Points, in no order, along strands that fork, close into loops and pass close to each other.
In the rows, 128 means zero.
Points whose rows are less than 164 apart are linked; no others are. Some points are linked to none.
Z643: [156 189 124 134 138 124  80 152  69 171 146 139 143 136 155 168 118 115
 139 151 126  84 137 196 164 121 166 139 185 150 145 154 138  77 218 125
 120 106 121 166 138  88  95 102 128 155 123 128 126 102 126 126 144 139
 161]
Z61: [135 113 105 137 171  74 185 154 180 122 145 103 144 110 131  94 113 117
 114 118 113 171 135 156 144 154 140 131 135 134 112 135 118 136  86 113
 131 109 113  56  81 136 158 122 150  94 109 125 130 146 120 150 122  75
 104]
Z388: [144 104  88 144  45 175 162 165 129 137 144 158 142 119 112 168 140 138
 100 139 112 182 126  53  54 104 145 142 110 115 103 112 152 132 135 104
 187 113 100 106 116  85 165 152  99  93 160 125 109 148 146 107 105 101
  98]
Z415: [138  91 139 118 131 135 175 164  90 153 105 134 143  85 131  96 136 113
 155 189  88 144  92 143  94 186  82 154 154 107 104 100 126 112  85 104
 113 112 136  96  92 126 136 140 111 114 133 121 166 134 140 119 105  95
 107]
Z370: [121 100 116 135 164 138 161 105 138 106 129 134 139 129 156 112 117 152
 147 168 110 119 115 148 123 184 116 118 112 160 108 155 118 106  68 132
 145 107 109 107 166 103 125 148 128  78 132  99 132 124 138 115  92  87
 128]
Z336: [140 133 133 128 110 164  88 138  48 137  93 119 134 113 127 103 120 114
 134 125 113 143 139 179 117 159  93 161 171 144 131 133 146 116 115 133
  81 132 149 139  66 144 126 131 120 169 119 167 154 140 169 113 119 115
 121]
Z652: [154 120 121 144 143 143 182 132 176 105 144 113 136 155 130 125 128 164
 100 103 132 164 131 105  97 167 180 114  97  85 149 134  59 144 109 109
 150 122 115  60 156 109 116 163 150  81  89 125 131 125 111 155 106 106
  78]
Z579: [104 122 129 156 133  34 142 107 200  82 171  90 130 140 107 102 118  98
 113 105 152 137 124 148 139 157 123  92 119 161 129 145 112 117 108 134
 151 152 118 121 137 142 123  97 168 103 140 127  95 111 115 142 126 105
 133]
Z245: [141 151 141 124 142 119 143 165  86 160 122 128  86 128 153 170 153 130
 108 132 131 160  96  91 154 117 160 119  85  81  91 108 113 126 161  96
 126 119 108 110 142 123 119 144 119 105  77 149 134 151  97 167 142 145
 105]
Z929: [115 122 115 149 125 141 171 114 174  75 162 138 127 134 108 107 122 127
 126 127 137 130 103 133  95 166  94 100 109 147 108 134  90 102 109 128
 165 136 136  99 150 105 134 139 130  79 144 103  98 107 159 112 108  85
 124]
Z228: [126 151 161  59 197 177  70 147  40 169 123 141 116 115 129 122 134 125
 147 105  99 106 140 116 157 141 113 138 145 115 102 140 132 118 165 136
  87 165 160 151 129 156 109 132 132 163 109 144 169 139 122 150 133 145
 153]
Z559: [115 169 141 143 110 176 163 127  82 122 176 166 128 137 115 122 107 122
 143 149 166 111  95 122 135 149  75 126 143 176  88 136 106  86 170 112
 168 125 159 152 141 117 144 104 122 111 168 120 108 109 153 103 122 122
 143]
Z774: [158 125 141 134 157  79 197 171 124 129 111 126 117 128 148 141 177 128
 125 166 104 156  93 134 143 180 137 136 100  71 165  72  62 108 134  87
 102 120  99 101  97 148 115 133 134 121  68 123 163 123  91 152 126 147
  73]
Z615: [126 106 107 106 137 156 126 127 127 180 108 130 107  93 164 130 113 158
 110 103 101 125 137  64  63 120 154 159 137  92  84 134 124 135 113 139
 148  93 117  74 147 115 136 159  99 109 123 157 151 157 119 128 112  88
 119]
Z622: [ 99 127 131  96 142 196 121 109 145 138 151 164 103 167 114 113 122 167
 137  90 146  55 147  83 129 151 106 162 172 151 124 190 122 153 138 143
 160 126 152 151 160 153 144 136 125 117 204 151 145 123 132 102  93 148
 155]
Z783: [130 155 103 158 108 130 106 146 111 117 158 113 156 154 130 124 114 120
 130 128 173 151 146 141 181  97 153 114 136 175 127 162 165 136 144 133
 125 126 117 142 124 121 155  81 132 140 142 113  93 156 145 111 136 131
 172]
Z835: [143 154 133 135 128 126  61 135  95 136 121  84 150 141 144 153 115 106
 147 134 145 150 150 157 183  94 168 123 145 144 136 161 170 138 144 127
  94 134 127 151 127 125 112 100 135 151 124 114 113 139 115 163 134 152
 192]
Z246: [114  94 144  77 144 156  77  87 120 137  75 118 107 110 105  86 125 155
 125 105  73 105 144 113  75 137 105 125 117 103 136  92 120 149 107 162
  86 150 160 133 141 144 120 174 126 166 126 143 141 142 140 130 127 158
 108]
Z674: [151 105 123 163  98 108 150 147 117  78  94  97 152 112 142 173 199 133
 104 153  98 209 126 160 110 144 146 118 100  98 191  97 110 153  65  66
 117 122 112 129  74 127 116 156 119 133  93 118 124 118 137 141 116 146
  68]
Z914: [129 108 112 109 208  44 178 137 171 131 123 132 122 110 122  81 110 137
 128 138 107 110 126 155 153 176 101 132 153 148 112 133 122 130  81 129
 119 130 119  98 116 159 146 117 169  83 134 133 170 144 107 126 111  82
 124]
Z492: [109 139 138 133 138  45 126  90 190  89 168 139 113 162 105 108 120 117
 130  83 171  95 123 142 151 149  91  80 131 174 132 142 103 117 134 123
 129 165 133 178 141 149 120  91 163 112 169 155 131  95 101 121 125 137
 132]
Z924: [160 147 125  99 201  47 142 125 127 169 101 108 101 120 112 109 129 124
 150 153  92 117 122 163 140 148  97 110 113 100 135  62 100 109 175 112
  95 152 103 122 132 171 115 133 156 126  76 140 147 127 101 159 167 143
 134]
Z778: [104  99 119 108 109 133  64  95 136 163  79 100 148 108 156 154 101 148
 120 104 112 110 173 105  97 100 153 140 149 116 123 161 168 157  74 157
 135 128 127 126 122 119 120 127 127 174 138 156 138 140 134 134 120 143
 160]
Z990: [146  59 117 119 131 137 174 153 125 110 103 116 153  89 134  99 135 126
 160 173  68 151 122 157  88 170  72 163 153 120 120 107 120 136  68 124
 104 130 125 104  61 134 139 146 101 131 151 111 126 126 162 107 126  97
 110]
Z371: [149 105 147 122  51 167 141 138 140 107  87 124 121 101 141 147 137 145
 144 112  99 150 154  89  88  81 128 144 130  86 170  72 145 174 131 129
 128 132 130 128  97 128 117 151  79 192 151 116 130 118 134 126 124 179
  88]
Z660: [144 134 165  99 181 119 143  83 139 113 121 132 100 143 120  74 114 120
 160 114 131 124 138 125 151  99 123 129 106 114 159  72  80 138 181 165
  94 172 148 142 123 172 134 140 127 139 145  86 122 109  91 149 163 180
 123]
Z717: [108  80 113 116 186  57 157 100 182 115 123 126 106 131 114  91 121 157
 146 129 114  93 134 135 128 177 100 130 138 156 126 155 102 141  75 150
 128 146 119 127 131 164 148 146 175  87 166 142 162 144  91 115 100  99
 125]
Z573: [114 160  91 151  77 163  96 151 146 104 181 189 164 132  83 139 120 134
  78 153 128 163 111 131 122 106 123 102  86 161  78 167 172  94 106 127
 158 117 131 141 144 103 166 141 137 101 117 123 106 163 163 107 157  61
 107]
Z199: [164 169 139 162  97 105 117 166  70 158 125 132 132 110 127 178 169 114
 114 176 132 123  90 165 146  72 174 106 124 115 166  94 142  91 216  96
 122  83 111 170 149  97 117 116 120 102  89 115  94  93 110 148 153 166
 135]
Z700: [110 144 136 125 134 125 140  98 168  79 157 154 101 171 104  79 116 123
 145  85 173 101 138 136 150 139  88 114 143 157 142 147 104 136 159 143
 126 167 147 159 122 154 140  99 143 116 188 105 118 100 135 103 126 145
 151]
Z989: [144 195 135 132 133 105  78 149  97 173 154 152 126 122 146 184  88 137
 121 158 152  84 120 177 179 119 154 127 139 177 114 146 156  64 187 134
 154  89 111 151 161 110 114 111 136 126 111 150 114 111 118 138 164 106
 133]
Z52: [122 107 162 118 164 102 144  72 162  95 111  81 106 133 120 103 111 113
 156 142 121 120 143 133 116 122 133 121  76 107 187  83  67 138 115 160
 111 150 125 124 130 155 126 152 134 130 133  81  96 116 110 148 152 175
 109]
Z26: [155 184 141 129 144 105 122 128 127 133 160 118 117 143 124 124 125 106
 139 117 155 154 105 135 177  81 137 116 114 118 149  91 115 144 224 114
 107 132 122 123 140 146 127  83 123 128 101  97  99  84  85 168 153 167
 169]
Z851: [155 194 110 137 138 116  94 138  86 161 138 119 136 137 154 136 128 102
 155 132 100 111 131 190 151 102 151 154 186 109 151 107 123 104 252 123
  90 121 132 151 112 113  87 100 122 158 115 110 150  85  98 136 151 162
 161]
Z873: [ 97 130 123 149 117 127 149 104 239 121 153 109 140 134  94 108 127 112
  99  67 139 108 140 105  83 120 142 106 110  82 138 132 107 142 122 141
 164 137 150  85 167 105  93 156 137 101 134 126 124 128 149 143 112  95
 122]
Z514: [121 122 128 112 157 160 115 139  77 183 123 153 111  97 166 142 108 143
 102 146 121 114 110  86 109 151 136 142 112 125  65 150 143  82  98 132
 140 101 128  93 154 120 132 147 112 104 112 146 153 147 113 140 113  69
 109]
Z797: [ 91 111 127 109 142 147 109  86 200 167 148 145 118 141 110 107 124 167
 117  61 135  44 138  76 119 116 106 158 149 124 120 169 130 176 145 161
 156 115 147 133 174 150 125 154 137 118 187 161 156 143 128 124  92 132
 149]
Z23: [119 156 129 108 178 129 142  96 141 128 148 139  99 145 139 136 115 142
 113  90 121 128 100 115 125 141 139 106  69 123  75 125  81 100 137 121
 158 119 151  93 202 125 116 159 153  82  89 141 136 127 110 160 126 111
 117]
Z886: [141 103 134 123  64 196 150 147 144 133 106 138 137 118 132 132 114 145
 167 131 103 128 146  74  80  84 113 156 149 103 150  88 139 169 153 151
 152 133 126 129 108 115 133 143  75 172 173  92 115 112 152  98 108 163
 116]
Z517: [140  54  89 118 123 131 142 146 135 117  99 101 155 102 148 115 128 129
 155 152 103 138 160 155 107 150  95 162 158 160 105 149 142 142  51 126
 108 119 116 124  61 127 150 130 113 141 142 138 116 141 175 100 142 102
 141]
Z524: [107 128 113 140  94 144 144 120 228 160 137 119 136 120  97 110 107 132
 113  63 127 116 141  80  81  86 105 153 135  90 156 100 122 188 147 151
 156 112 128  89 138 134 112 158 101 114 160 130 120 129 158 124  93 116
 128]
Z659: [123 163 131 116 167  86 119  88 141 128 152 129 103 136 140 148  98 128
 127 119 131 104  98 144 163 140 119  95  80 175  96 116 104  97 148 124
 155 111 127 135 203 129 110 118 155  96 100 143 121 102 106 167 134 125
 141]
Z242: [131 112 157  96 167 138 126 136  67 161  89 144 108  94 129  97 141 124
 143 163  93 119  98 126  80 176  86 133 126 100  97  97 109  95 105 115
 103 130 148 115 139 143 119 145 129 131 105 134 177 147 133 128 109 119
 111]
Z205: [159 135 125 157  59 146  86 130  60  93  95 110 137 101 132 157 159 136
 126 106 120 203 136 158 119  87 131 134 123 115 161 102 169 158 135  91
 102 132 152 150  70 136 128 137 102 171 125 140 120 125 145 130 127 153
 103]
Z84: [107 101 108 111 143 147 120 110 163 169 125 138 105 106 136 108 104 160
 119  89 107  85 138  73  73 131 117 167 155 113  90 152 116 143 135 160
 143 102 136 101 151 135 139 159 111  96 166 163 142 154 136 115 101  96
 138]
Z478: [137 113 105 134  77 170 142 157 118 170 116 154 120 101 148 183 129 147
 101 116 102 155 141  39  57  93 170 150 124  99  99 129 153 142 122 115
 169  93 101  98 133  85 140 160  88 110 136 136 139 150 123 131 109 117
  96]
Z494: [113  77 105 135 147  84 133  62 180 137 100  64 149 125 138 124 110 141
 134 131  92 106 153 117  95 159 167 142 117 119 136 150 132 155  53 171
 147 132 111 108 156 132  97 147 159 124 137 126 144 147 108 133  99 123
 140]
Z432: [ 96 181 158 120 121 123  89 130 180  81 171 160 133 145 102 130 122 113
 103 108 162  98 106 128 166 113 118  67 129 160 102 151 143 124 142 115
 145 144 167 162 182 120 120  70 150 144 136 126 109 101 121 140 147 108
 157]
Z696: [ 88  75 116  89 135 127  66  85 145 179  83 118 137 132 149 146 112 153
 118 112 119  70 159  93 115 126 161 158 162 130 134 192 166 149  74 179
 133 134 129 151 142 140 122 124 131 173 154 192 161 144 116 124 106 141
 169]
Z123: [151 104 109 175  85 125 184 156 128  74 100 120 139 123 141 182 193 131
 116 164 123 191 131 106 107 136 167 116  92  87 184 101  94 125 100  86
 133 123  99 135  92 122 132 140 101 119 110 101 129 133 134 121 119 159
  76]
Z545: [120 140 133  74 199 124  74 148  71 183 107 131 101 130 135 127 110 129
 134 116 125  84 148 128 170 141 125 133 158 134 107 160 153 101 150 147
  96 150 134 153 128 161 112 107 148 140 111 179 178 156 119 148 136 115
 169]
Z97: [ 91 138 160 142 106 161 163 122 179  79 166 171 111 122  94 112 132  98
 108 116 150 115  94 105  83 115 106  98 105  97 124 103  92 105 149 114
 157 163 181 111 145  96 132 126 116 107 141  85  98  93 157 101 125 106
 130]
Z982: [117 113  94 117 143 116 141 132 110 115 119 127 105 174 137  90 117 127
 170 128 154  96 163 152 167 155 104 139 173 165 142 185 129 124 102 147
 110 140 110 180 110 153 135 117 146 130 172 177 151 147 117  96 124 142
 142]
Z804: [123 137 129 128 124 177 145 102 132  95 137 140 115 154 121  84 109 135
 171 122 153 119 138 116 139 123 102 140 147 141 152 134 110 156 150 166
 124 154 139 146 115 149 146 117 110 144 183  75 107 116 145  90 133 164
 143]
Z786: [133 128 173 130 143 134 178 114  59 128 126 154  88 116 136 135 137 102
 162 154 130 125  93 109 124 132 104 130  92 100 123  70  84  89 172 111
 122 118 141 130 148 128 125 131 121 128 104 108 136 114 101 134 126 178
 100]
Z985: [132 134 118 164  56 163 167 163 109 122 167 165 131 114  94 148 156 123
  91 148 149 192  95  78 105 106 138 124 100 115  94 112 152 115 154  99
 166 128 122 117 110 102 171 132 107 102 143 115 103 154 135 115 120 100
  86]
Z967: [138 137 100 149 138  92 151 141  89 127 127 127 143 162 145 105 124 104
 170 149 144  85 155 204 171 160 115 146 183 182 154 169 133  98 153 134
 103 119 102 175 101 128 111 105 142 145 148 149 135 131 145  86 148 135
 144]
Z419: [125 120 173 119 123 170 147  91 183 129 121 139 120 139 103 117 127 129
 137 114 157 127 119  88 122  76 142 155  96  99 197  69 114 195 150 151
 156 132 131 106 152 142 134 145 116 157 124  54 103 107 132 112 120 181
 113]
Z784: [132 118 169  89 146 189  89 136  63 150 116 135 110 101 140 142 135 137
 137 110 103 126 132  81 121 111 132 138 127  93 106 133 145 150 148 129
 108 132 150 122 135 130 121 142 101 172 122 122 140 132 121 138 116 170
 122]
Z379: [152 183 138  94 203 134 124  98  88 129 136 158 109 151 132  98 123 114
 168 115 110 100 144 129 178 120  95 137 141 137 130  89  98 127 211 150
  90 155 153 170 124 161 120 114 134 146 139 101 163 108  82 142 150 174
 141]
Z734: [124 196 150 123 146 106  99 112 159 114 167 162 114 134 117 147 104 115
 107  92 149  92  99 145 166 123  96  82 117 181  81 123 124  92 178 103
 149 121 154 159 181 131 100  73 142 130 126 151 124  88 125 149 150 122
 132]
Z5: [130 107 128 116 100 202 123 110 121 103 107 128 134 133 129 106 107 142
 169 140 111 113 156 115 105 123  99 142 160 128 148 120 124 159 122 168
 122 150 138 157 101 121 126 139  91 164 183  92 106 116 160  93 128 178
 135]
Z594: [109 148 128  88 179 171 125 120  98 127 133 159  99 166 141 114 116 142
 161 111 144  70 162 113 165 166 113 143 158 158 127 184 119 130 133 144
 128 139 149 174 141 159 134 115 128 133 179 139 159 132 112 118 109 167
 155]
Z198: [150  93 111 131 142 146 193 126 164 113 118 110 134 128 141 123 136 156
 142 135  93 152 143 108  74 165 158 130 108  79 169 116  65 154  95 118
 139 116 106  66 134 118 117 171 123 101 111 102 144 122 122 130  93 121
  82]
Z620: [121 112 155 115 145 102 104  90 112  97  97  78 111 137 118 125 146 109
 128 142  89 147 113 163 114 145 122 101  69  95 171  76  77 138  99 119
  81 146 127 126 133 143 105 164 147 134  79 111 112 108 121 171 146 181
 121]
Z28: [155 136 137 126 188  38 134 135 124 153  95  98 124 101 133 100 118 116
 145 164  96 104 120 209 141 159 111 130 167 120 143 103 142 113 141 115
  86 123 105 117  98 151 114 108 158 130  97 133 152 131 120 137 154 107
 132]
Z243: [123 130 102  84 123 187  75 127  78 120  96 130 117 138 119  85 115 130
 120 108 103 113 169 152 118 164  99 156 187 149 144 151 138 130  91 159
  72 147 157 165  89 153 126 134 133 174 157 178 162 141 152 110 125 138
 132]
Z950: [140 164 100 175  49 145 152 165 107 126 196 186 171 117  78 128 149 108
  94 167 141 164  84 142 128 118 105 108 103 143  90 113 164  82 159  99
 155 124 130 150 119 107 176 123 125 101 115 114  90 145 152 112 166  72
  90]
Z826: [100 109 124 124 142 129  65 114 104 144 113 122 153 141 156 181 104 139
 107 161 160 109 141 123 178 127 161 119 116 172 115 194 177  80  76 164
 138 115 113 138 154 115 119 120 117 141 122 173 130 146 118 130 115 111
 157]
Z953: [145 129 136 176 115  96 222 157 119  94 125 134 122 129 134 154 176 120
 117 162 141 171  93 110 137 166 145 136  91  87 170  79  66  93 144  96
 129 102  93 115  98 139 131 122 121 108  92 103 135 110 100 140 110 151
  72]
Z313: [135 137 143  99 208  94 132 115  91 169  92 154 106 109 137 106 121 138
 159 155 103  71 112 147 120 184  81 119 127 137  96 106 116  79 121 117
 121 131 136 137 156 153 122 127 153 112 111 131 180 140 132 125 121 112
 132]
Z520: [122 120 130  97 171 106  75 152  90 179  82 118 115 124 142 128 114 110
 121 134 145 101 142 155 153 136 129 148 164 139 102 152 170  93 112 139
  87 126 129 127  97 147 123 107 150 140  88 177 177 156 133 130 134  86
 150]
Z20: [156 170 167  81 196 169 109 133  60 149 139 147 118 138 132 121 148  98
 167 118  88 117 125 117 177 118 111 145 141 124 116 103 119 128 213 130
  89 140 156 151 129 148 110 127 127 171 101 100 163 111  83 158 140 172
 146]
Z74: [118 102 118 103  54 134 116 150 142 158  74 139 144  89 162 148 112 149
 139 103  49 118 158  97  25  90 115 161 172 104 130  98 141 156  94 127
 137 110 121 127 104 104 132 176  97 157 127 163 142 111 153 124 115 117
 122]
Z552: [136 166 148 126 154 127  94 152  62 185 129 148 113 101 162 176 103 135
 115 157 132 100 102 142 163 138 145 127 110 137  87 133 159  62 140 127
 145  98 118 121 155 115 114 141 122 107  89 139 135 128 114 163 150  93
 111]
Z986: [158 174 131 153 113 104 123 144 103 130 146 116 131 133 125 151 152 113
 130 164 157 150 101 146 160  61 153  97  94 120 186  80 123 133 192 111
 107 105 106 144 146 127 132  83 130 111  97  88  78  83 100 153 145 172
 176]
Z200: [162 131 109 188 102  95 136 146  93 128 132 106 171 105 144 149 158 118
 131 169 136 156 123 190 143  96 140 104 106 143 145 120 152 102 112 102
 118 102  94 141 109 101 143 119 122 112 103  95  85 147 158 119 153 120
 130]
Z239: [126 136 144 151  87 151 176 168  91 128 144 159  90 114 120 166 164 123
  89 130 154 176 103  50 127 121 156 141  95  92  90 117 120 123 166  95
 149 104 115 107 134 123 143 136 114 113 132 136 139 151  99 152 116 133
  72]
Z319: [ 81  91 122  95 157 124  80  97 124 168 118 130 126 152 157 156 110 157
 112 122 151  79 134  79 161 135 167 144 135 157 110 208 164 117  90 176
 147 131 129 137 152 140 130 117 128 141 156 205 158 152  90 125 107 113
 161]
Z136: [120 101 113 129 120 114 108 103 154 147  82  71 135 109 157 141 107 139
 132 118 104 136 160 121  81 113 156 126 120  95 127 124 139 164  63 140
 135 129 118  98 119 121 112 147 128 142 122 133 128 153 131 145 122 140
 130]
Z776: [114  74  75 122  91 150 133 145 155 118 140 135 141 173 120 120 114 146
 132 118 168 117 161 113 129 131 121 158 153 181 107 191 152 154 109 146
 157 127 105 141 111 117 157 118 124 122 179 170 104 152 175  74 133 120
 167]
Z117: [150 152 126 146  94 215 113 156  29 139 152 148 176 122 129 149 148 115
 142 162 137 157 142 117 142 116 123 145 164 147 131 156 160 107 151 110
 126 132 138 161  98  96 139 110  88 158 155  97 121 138 155 101 120 151
 152]
Z773: [137 119 123 143 116 112  77 118 101 130  81  77 136 109 140 172 135 121
 102 135 115 179 132 165 111 123 156 106  94 105 135 124 153 143  62 100
 109 127 120 114 111 122 109 148 132 134  78 139 118 135 133 162 130 131
 137]
Z27: [116 127 130 155 124  52 124 105 164 102 145  55 131 138 117 125  97 111
 132 122 147 147 141 134 147 133 157 120 105 145 134 132 126 146 110 154
 133 149 111 122 144 148 123 100 163 110 141 107  83 138 110 150 130 138
 161]
Z174: [135 127 160 134 111 191 126 147  40 136 131 141 123 102 138 137 126 121
 155 147 129 142 128  91 121 120 116 139 146 110 107 132 141 127 154 121
 126 126 145 136 114 114 130 121  88 153 144 106 135 132 128 128 110 157
 121]
Z119: [122 145 128 135 132 157 144 105 188 108 156 131 126 152 112 136 125 147
  92  82 144 136 118 104  92 127 169 100  81  95 121 135  81 130 119 127
 165 120 143  77 198  95 101 159 150  85  94 126 130 122 121 157 125 110
 101]
Z3: [155 124 118 154  74 177  93 148  34 149 122 140 168 114 133 152 138 108
 131 147 133 159 152 177 133 132 107 154 159 147 123 154 162  95 122 108
 103 125 136 155  68 103 127 131 101 159 125 144 126 134 182 102 127 125
 133]
Z163: [119 100 123 105 166  74 119 149 134 175  98 122 130 144 146 127 114 114
 123 158 166  96 138 144 186 148 144 156 169 190  99 171 176 103  78 151
 111 101 114 120  94 135 138 108 154 118 102 200 176 140 110 103 132  72
 135]
Z402: [122  88 175  82 144 166 112  85  89 111  94 142  92 122 103  95 144 132
 143 123  83 116 120 117  93 136  97 128  88  97 139  61  96 123 134 147
  81 146 172 139 145 141 121 179 131 169 113 129 145 126 128 135 135 178
  85]
Z993: [ 95 131 182 126 117 160 159  97 201 100 152 161 108 138  83 102 135 110
 113  90 164 121 105 106  99  91 123 123 103  86 167  91  93 154 162 134
 156 154 165 105 138 129 131 132 117 126 133  74 102  92 154 100 120 138
 127]
Z442: [138 143 130  94 176  92 129 149 104 185 104 104  92 127 146 151 143 123
 132 144 106 144  98 135 142 141 132 104  84  83 110  94 110 109 149  98
 106 133 102 116 154 131 106 147 143 110  47 151 143 139 102 175 163 141
 141]
Z855: [ 79 149 126 143  95 108 117 154 211  78 167 151 142 140 101 116 132 106
 108 128 152 112 123 131 142 103 130  60 123 134  95 150 144 114 110 129
 139 162 160 154 158  99 127  85 140 145 146 116 102 129 144 118 167  77
 145]
Z733: [118  95 113  75 116 167  61 104 125 129  76 121 116 113 112  79 112 160
 121 102  83  88 162 125  78 150  93 147 177 132 140 132 136 147  82 162
  81 156 147 156 117 151 138 146 136 170 154 175 153 140 148 112 127 135
 123]
Z830: [134 116 106 125 149 105 161 152 182 133 149 140 139 114 129 102 108 126
  97 116 135 156 124 149 136 152 141 140 141 153  61 156 150 116  82 121
 130  86 122  66 103 113 150 132 140  78 107 157 146 139 130 152 123  43
 102]
Z820: [ 76 136 125 145  97 144 117 134 239 102 153 140 145 129  92 123 125 116
 103 106 137  92 123  99 102 105 140  86 126 102 100 159 145 125 109 143
 159 138 170 120 173  85 101 127 128 123 149 124 125 139 154 130 145  66
 135]
Z208: [ 86  74 114 139 132  72 132  60 196 126 134 101 123 159 120 118 118 154
 147 115 140  76 125 105 119 157 143 136 127 152 146 176 126 155  85 176
 155 141 121 145 157 145 122 146 164 106 177 155 143 148 100 114  93 137
 128]
Z361: [132 183 130 162 111  96 148 142 154 101 170 137 119 139 115 140 142 115
  80 128 160 169  88 133 134 112 144  83  79 110 146  89  90 109 157 106
 146 114 110 110 147 114 133 106 139  86  82 116  94 101 115 154 145 133
 105]
Z563: [110 103  81 105  98 188 127 137 166 144 139 146 127 172 124 115 111 154
 140  98 139  84 166  93 119 127 118 176 195 151 126 190 149 174 125 160
 162 115 112 155 127 129 147 128 109 130 209 157 124 128 159  86 114 143
 165]
Z382: [127 184 183 136 105 167 122 149 155  90 172 162 135 136 108 107 155 108
  90  97 169 153 107 102 138  83 138  97 147  98 111 118 149 162 185 104
 137 161 158 107 123 129 152  90 113 149 121  78 105 107 122 121 143 116
 141]
Z575: [150 102 114 160 110 105 131 130 105 106 103  92 168  96 151 159 164 121
 115 149 104 192 137 189 112 126 133 111 108 119 156 120 145 141  49  80
 116 115 112 117  85 112 124 151 122 124  93 108 111 132 156 133 132 122
 110]
Z996: [146 148 140 137 111 113  73 141  86 151  96  72 123 120 134 163 133 100
 128 133 123 162 125 167 157  88 159 116 123 100 139 117 152 147 152  92
  77 135 129 140 109 135 106 130 128 141  84 133 118 126 111 186 151 156
 160]
Z915: [128 160 174 137  90 172 135 150 149  96 167 165 123 136  97 145 174 127
  67 124 162 159  90  89 135  78 162 102  97  89 149  98 142 180 169  97
 155 141 149 106 148 123 177 107 123 141 106  70  94 111 117 100 126 139
 124]
Z846: [124 118 117 140 141  92 130 141 140 151 131 143 142 136 145 132  98 127
 114 149 159 125 124 165 179 145 135 145 137 194  75 167 173  92  91 140
 135  80 102 107 107 114 145 125 139  99 106 164 138 145 128 121 140  56
 116]
Z460: [119 139 134 149 107 108 125  95 175 117 143  76 130 138 114 141 113 126
 114 116 151 146 125 109 128 107 181 113  79 102 153 113 112 165 106 149
 160 135 120 103 176 125 125 123 145 111 124  76  80 136 121 143 126 162
 150]
Z574: [120 134 125 157  94 138 150 115 178 124 127 105 126 133 114 150 130 140
 116 116 146 156 130  88 101  89 169 122  81  78 187  84  99 181 116 133
 166 132 113  99 147 114 132 140 119 127 120  71  97 135 136 117 116 170
 110]
Z802: [157 139 127 173  75 138 118 135  70  78 110  91 164 119 132 119 153 119
 150 118 117 173 127 196 136  92 120 135 132 119 184  87 138 128 154 117
  70 147 145 157  69 139 110 130 101 173 125 122 113 111 137 132 141 148
 109]
Z869: [110  71  91 145 128  72 167 141 171  92 163 126 158 158 120 115 138 126
 137 136 168 125 112 159 167 173 103 134 139 219 116 186 128 127  81 128
 150 130  93 135 120 119 136 117 150  98 147 152 105 140 143  90 137  92
 132]
Z142: [151 215 164 131 137 141 117 136 132 107 186 159 135 143 111 116 150 103
  99  96 163 146  99 123 165  89 124 109 139 129 126  96 141 143 228  94
 127 137 145 120 134 139 135  64 127 136 102  91 115  70 100 143 142 131
 155]
Z913: [153 125 130 142  43 144 115 142 110  90  87 138 138 102 134 182 175 150
 128 116 110 197 155 110 101  76 143 125 120  99 167  95 173 168 121  89
 137 142 138 150  88 123 129 140  94 179 139 120 118 121 143 125 126 183
 102]
Z616: [137 130 110 162 101 145 118 136 108 119 136 118 144 116 138 144 126 141
 134 150 151 163 135 125 138  94 138 106 111 142 121 144 159 129 110 129
 142 121 111 131 123  99 162 109 115 127 136  96  82 160 157 104 126 133
 141]
Z511: [146 110 114 149 166  38 176 137 135 126 135 103 157 121 141  97 125 117
 162 164 113 102 141 215 168 163  91 143 179 166 154 139 130 117 137 126
 101 118  93 138  87 146 127  99 155 145 139 123 118 117 130  99 156 108
 132]
Z640: [119  63  79 115 119 133 136 135 127 108 103 100 131 158 138 108 123 121
 165 134 144 115 176 145 139 141 115 155 168 175 133 189 144 144  69 150
 105 136 111 168  83 142 137 121 131 152 165 176 135 151 146  82 136 137
 150]
Z723: [117 119 110 161 131  26 145 124 170  96 179 120 170 145 127 122 124 113
 124 146 151 136 112 176 178 151 122 108 127 220 126 159 132 116  97 134
 155 109  89 136 155 118 121  95 166 102 118 143  99 119 119 119 132  88
 129]

A piece is all that can be reached along the links. How many separate loops has the piece of each point below (a circle has one, a figure eight two, a Y none), and how many tips (points with one link)?
Z915 | loops 0, tips 2
Z835 | loops 1, tips 4
Z245 | loops 2, tips 3
Z855 | loops 1, tips 2
Z574 | loops 0, tips 3

A tip is a point with one link. Name the tips that can be reached along the links from each point below, in the order of the rows.
Z5 | Z370, Z802, Z869
Z797 | Z573, Z851, Z313
Z26 | Z199, Z915
Z336 | Z774, Z620, Z826, Z402
